Points on a hilly landscape, in no order, each with its height.
From any point a ball takes the steepest step (drop divided by distance) to one of its 2 nearest points. It stops when none of these is lower. Distance is the straight distance between rows; heights are no part of it.
q187: [ 97  87  81 115  85 105  35 107  93  75  77  63  98  97 112  84 132 106
  72 126  93 129]  height 441
q928: [126  88  98 102  72  79 114 102 100 126  83  79 116  90 125  98  99  97
 127  81 127 105]  height 498
q983: [112  73 121 120  96 100  99 130 118 119 100 106 117 100  79  73  96  77
  89  73  73 101]  height 305
q408: [ 86  81 114 120  68  92  89  60 105  92 111  70  87 122 105 119  97 104
  95 111 118 153]  height 364
q657: [ 82 121  97 129  98 102  82  93  97  64 102  86 114 101  85  71  79 115
 165  81  84 102]  height 277
q308: [ 95 141  97  87 117 123 132 113  90  81  87 120 115  79  80  86  79  94
  98 104 130 110]  height 176
q224: [ 78  88 101  85 101  92 126 118 103 124 114 118  97 113 131 109  80 106
 115  96  96  80]  height 331
q729: [ 94  74  94 102  77 127 106  75  81  65 108 104  85  92 114 124  99  93
 106 127  95 109]  height 659
q893: [123  95  70  98  82 104 109  57  99  94  96  90  87  87 120  87 131  75
 146 104  97 109]  height 596
q292: [ 88 116  85  91  87 100 125  56 110 123 101 105 110  95  86  82 123  74
 107 109  83 129]  height 690
q286: [119  75 106 128  81 108  96 124 104  81 138 101 101 116 122 107 102  92
  91  94  93  88]  height 299
q214: [122 112  75 106  69 100  93  58 108 116  86  78 113  84  96  81 123  75
 171  94  91 115]  height 626
q303: [ 90 105 111 111 116  64  68  99  84  84  84  88  95 109  87  82 113  90
  92  84 121 152]  height 493
q909: [106  81  85 106 109 117 117  97 116  99  87 110 109  86 111  73  90  87
 148  73  70  97]  height 60
q483: [109 111  94  99 106 116 114 118  89  94  67  98 136  82  86  84  93  75
 112  92 114 119]  height 270
q621: [ 78 108 117  84  91 105 112 130  87 106  85 102 103  69 138 112  64 105
  72 127 121  96]  height 316
q201: [ 89 131 102 103 101  87 125 118  79 120 106  72 109  82 109  95  82 108
  76  95 137  92]  height 655
q318: [ 76  98 108 101  81  75 102  53  90 104  92  76  77  93 109 109  90  96
 129  96 116 137]  height 202
q599: [107  76 114 117  85  92 105 127 118 110 134 107  89 108 113  78 105  90
  68  96  65  93]  height 171
q626: [ 83  86  80 104  83  88  51  81 115 111 125  65  81 129 113 116 124 114
  90 111  84 116]  height 567
q198: [ 46 108  83  71 110 106  82  79  98  87  97 125  95 104 111 113 110 104
  86 146  89 119]  height 660
q914: [101  84 128 105  95 110 120  42 112  98 104 122  92  99  81 115  88  90
 129  83  98 113]  height 516
q803: [102  92 109  84  78  75  96 100  90 106  63  76  93  86 126 107  91  98
  95 110 129 107]  height 436
q390: [122  67 105 123  78 122 125 103 114  86 135  98  83 105  95 118  88 102
 105  79  85  89]  height 388
q759: [ 55 130  83  85 115 109  92  89  67  89 113 107  98 100 114 110  88 122
  78 125 112  97]  height 610
q190: [121 118  90  98  88  77 109 124 105 112 106  87 101  96 110  94 135 100
  68 128 100  68]  height 325
q21: [103  85  93  93 101  83  85 124 120  97  91 106 103 103  89  69 136  76
  80 102  50  96]  height 381
q810: [133 102 128 108  85  96  97 138 101 110  91 108 108  75  89 122  97 111
  69 127  91  84]  height 488
q787: [ 78  99 101 103 123  70 103 102 110  83 106 101 111 119  91  74  83 105
 133  58 105 110]  height 280
q800: [108  91  91  86  96 112 137  55 107  92 111 128  74 107  86 118 105  90
 136  92  98  94]  height 495
q817: [117  69  94  87 102 108  89  69 116  88  72 135 107  94 133  85 109  61
 133  87  73 127]  height 274
q540: [ 89  93  78 102  97 111 118  90  95  88 110  58  69  92 115 103  98 121
 120 100  80  72]  height 691
q366: [ 86 122 111 100 110  71  75  75  78 102  82  65  73 100 111  98 103 108
  75  79 137 136]  height 556
q428: [109 119  61  88 100 123 141 104 109 118 100  88 109  92 123  77  95  88
 118  91  99  85]  height 715
q723: [ 90 123 141 114  93 118  75  96  82 100  93 124 104  73 107 141  91 132
  51 135 102  97]  height 478
q619: [ 68  70  90  88  77 106  88  60 100  87 101 115  91 110 115 125 105 103
 107 144  90 110]  height 705
q920: [121 100 111 111 121  72  45 101 104 103 102  98  81 120  67 105 150 115
  64  81  99 112]  height 594
q13: [110 131  87  79 105 121 121 121  93  90 113 132 104  83 106 125  87 113
  85 150 116  57]  height 559
q334: [107 110 101 109 120  91 122 110 115 137 124 111 121 114  39 100 104  98
 109  69 109 100]  height 428
q967: [ 98 123 106  73 105 108 117 148 103 108  75 125 103  79 124  92  81  94
  82 116 100  71]  height 220
q934: [106  93  94 121  71 117  56 114  96  87 113  62 105  92 120  88 117 109
  43 138 104 115]  height 272
q712: [114 132  89  92 114  89  78 118  93  65 116  97  75 100 126  93 130  93
  75 137 123  81]  height 182
q751: [ 92  70 110  84 113  86  99  91 105  83  99 138  83 113 125 101  85  81
 128  93 117  98]  height 410
q566: [100 120  97  80 128  84 102 125 100  71 106 127  69 108 112  74 108  85
  81 114 108  89]  height 79
q701: [ 89 112  65 102 107 106 111  89  99  97  98  82  86  92  80 104 120 115
 114 117  74  85]  height 720
q763: [ 99  91  80  99  86 107 100 113  92 103 103  49  84  92 112 116 102 132
  87 131  90  65]  height 654
q833: [110  70 132  80 110  90 125  82 102  94  88 131  96 109  88 109  79  76
 126  70 124 115]  height 460
q105: [122  83 114 119  86 104  96 142 104 117  94  94 121  99  78 106 114  96
  63 103  79  91]  height 414
q544: [110 107 107 109 104  96  67  79  98 121 119  99 101 123  56 114 138 110
  73  97  95 121]  height 542
q988: [101 112 100 120 117 105 100  93 107 118 126 108 106 113  38 120 117 120
  92  91 104  93]  height 483
q82: [109  95  75  92  88 137 121  65 101  99  86  98  89  79 110  90 109  72
 111 124  68  97]  height 555
q50: [105 107  83 114  90 108 105  65  96 124  84 104 131  82  82  97 106  77
 139 107 110 118]  height 658
q980: [ 83 119  95 119 131 118  66 127  82  92  99  52 105  90 110  86  87 137
  70  79 100  92]  height 548
q200: [ 82 110 111 112  89  93  98  46  96 101  89  78  67  95  76 105 102  93
 125  96  79 125]  height 59
q728: [131  78  98  88  80  72 108  93  97  79  81  79  87  96 145 110 111  89
  92 108 132 107]  height 376
q197: [ 94  94 118 123 108 108  68 121  92 106 118  69  99 102  86 101  95 132
  68  69  96 110]  height 586
q907: [ 94 102  81 120  95 118  32  87  98 105  95  51  84 107 104  99 132 133
  89 108  70 132]  height 560
q436: [ 70 120 113 100 108 125  74  86  77 106 126 110  88 103 111 139  92 141
  61 116 108  80]  height 551
q48: [ 95 100 119  90 126 109 117 137 109  84 117 141  92 106  95 114  61 101
  93  88 112  88]  height 155
q873: [103  45 100  85  89  87  79  84 120  98  96 130  98 109 135  90 107  76
 125  93  95 110]  height 350
q6: [120  87  84  94  88  83  80  96  93  64  99  75  79 100 132 107 124 106
  91 140 123  85]  height 291
q89: [117  75 102 106  94 120 125  80  99  88 143 119  85 115 104 122 105  96
 134  86 100  81]  height 449
q977: [ 90  87 130  86 130  71 100  96 111 114  74 115  86 125  66 107  75 111
 108  66  92  92]  height 798
q66: [ 58 101  87  96  90  89 117  91 105 143 117 108 127 100 117 113  83 107
 108 113  89  86]  height 409
q484: [ 90  80 113  90 112  64  98  77 115 110  71 109  74 112  82  98  95  81
 117  91  90 104]  height 776
q85: [107 118 108  91 116 139 142 133 107  89 113 147 109  97  83 100  67  90
 113  90 113  91]  height 29
q525: [127 130 103 115  86  83  77 131  89 107 122  83 115  90  98 111 127 116
  54 126 123  91]  height 228
q667: [ 86 106 116  86 116  48  65 107  97 100 105 119  85 127 113 110 115 115
  68 100 118  95]  height 534
q489: [136 101 119  87  90  76 115 106 120 119  99 125 101 108 112 114 113 101
 101 106 115  69]  height 435
q740: [ 78 112 133 107  93 104  78 131  89 112 106 117 118  82 122 110  69 118
  54 132 112 106]  height 400
q901: [112 102  96  62 120 132 139  87 112 116  83 139 102  98 123 104  87  83
 118  88  93  93]  height 484
q615: [ 81 105  92 125 109 114  84  97  89  64 129  93 127 102  77  77  80  99
 154  85 124 118]  height 353
q624: [110  84 114  86 103 102 129 138 125  97 112 128  93 113 115  99  82  98
 112  72  89  82]  height 249
q840: [107  80 106 125  64  88  64  91 111  95 120  63  89 126 107 125 111 118
  86 116 108 125]  height 485
q941: [ 75  94  89 124 103 117  80  99  81  64 119  87 115 101 103 102  68 117
 114  95 125 107]  height 427
q822: [ 89 107  84 117 116 113  85 104  78  70 123  51  97  88 120 100  76 138
 102  88 131  86]  height 489
q757: [ 84 105 118  92 139  90  85 107  90  64  96 114  74 108  92  83 102  94
  68  99  95 103]  height 168
q402: [106  81  98 131  93 108  69 131  99  96  93  54 115 100  85  96  97 106
  82  93  74 109]  height 514
q448: [ 80 103 110  93  96 106 110  64 109 120  99 131 109 105  72  96 108  75
  79 123  85 113]  height 718
q324: [123 112 102  82  91 130 121 114 107 108 121 147 101  96 130 120  93  94
  97 123 100  72]  height 515
q633: [102  99 118  89 106 132 143  94  95 116  75 119 114  91 105  97  76  75
 110  67  95 106]  height 437
q513: [ 89 118  97 108 126  93 115 116 105 112 100 101 126 112  58  86  77 118
 108  53 101  92]  height 361
q575: [ 74 102  96 109 111 101 117 107  97  79  84  79 100  95  93  66  77 110
 148  72  80 100]  height 195
q65: [ 84  89 101 104 106 107  87  93 106  87 107  97  84 114  86  71 104  82
  84  87  70 111]  height 273
q655: [103 102  94  92 104  81 103  88  94 105  87  98  90 112  75 105 117 100
 103 103 106  97]  height 751
q49: [143  98  86  80  76  74 111 126 126 122 103 106 113  96 135  99 124 100
  86 102 115  69]  height 390
q42: [ 77 130  76  92  97 110 133 118  91 125 107  72 118  87 124  71  81  96
  94 100 102  81]  height 688
q918: [ 97  96 125 105 106 106 132 100  83  97  56 100  91  87  94 113  61  98
 111  79  96  91]  height 373
q697: [111 109  87  98 102 124 163  97 111 132  94  87 105 100  81 102  94 101
 127  73  80  74]  height 746
q231: [ 98  91 106 104 120  74  37 106 101  95  81  91 105 114  88  97 116 115
  81  79 104 133]  height 549
q957: [116  89 119 112  69 134 112 130  87  98 106 113 128  84 108 118  83  94
  85 121 106  89]  height 552
q327: [102 117  73  79  93 128 113 108  85 102 105  81 106  90  98 113  99 127
  94 141 115  65]  height 605
q845: [140  92 112  75  99  97 118  97 126 117 119 154 103 111 137 117 100  91
 104 103  92  74]  height 475
q450: [100 113  94  72 122  89 118 138  99 100  58 109  92 105 102 103  94 105
  98 107 103  71]  height 120
q290: [ 82 102 119 122 110 102 118  69  93  88  88  83  79  99  42  98  79  97
 105  74  85 119]  height 209
q487: [101 106  72 112 119 104  76 102  91  79  92  93 122 103  81  69 124  86
 116  96  95 138]  height 412
q936: [109 108  96  73 104 127 138  77 103 111 103 129  88  86 116  93 111  69
  97 113  65  92]  height 521
q73: [ 92 101  73  94 123  76  72 117 113  96  84 106 112 100  90  57 129  84
 115  85  85 111]  height 459
q668: [134  78  91  88  93  92 124 100 121 149  89 108 128 117  81 117 121  92
 125  84  95  84]  height 588
q796: [116  95 116 104 111 106 129 112 111 125  96  98  88 102  66 127  85 108
 131  73  87  75]  height 775
q733: [105  88  99 103  73 116 101 102  79  90 107  93 111  89  96 114 103  92
  97 126 116 112]  height 609
q660: [119  83  91 111 100 123  90  75 108  78  76 124 116  86 116  83  95  75
 169  72  77 122]  height 186
q377: [ 99 127  87 114 112  98  92 118  80  93  88  97 127  85  72  69 107  85
  81  95 118 126]  height 342
q93: [ 79 117 110  96  94  56  84  92 111 126 119 109  98 122 112  97 111 114
  57 122 101  81]  height 546
q279: [ 79 123 105  98 106  78  86  90  74 107 115  69  94 107 119  93  84 116
  72 105 160 117]  height 608
q195: [ 95 103 117 125 122 101 104  98  85  78  67  90  88  99  66  94  72 118
  98  72  85  91]  height 300
q623: [109  79 114  85 107  57  84 122 104  99  98 121 103 126 103 128 109 116
 100 101 125  84]  height 487
q935: [103 109  97  90 125 128 135  83 120  86 114 133 101 110  56 101 102  81
 129  86  90 108]  height 539
q142: [146  85  91  96  92  97 108  93 107 118  89  85 116  85  81 101 117  90
 138  73 102  97]  height 547
q948: [122 118 113 132  81 110  53 133  95  90 133  92 113  91 107  81 115 115
  51 126 111 112]  height 57
q585: [ 62 113  99  80  99  78 100 118 102 140  92  93 111 107 117 106  98 113
  77 123  81  84]  height 486

For each start below, name the point where the ball stops.
q93: q85
q292: q200
q920: q575
q655: q948
q142: q566
q697: q303
q914: q909
q729: q599
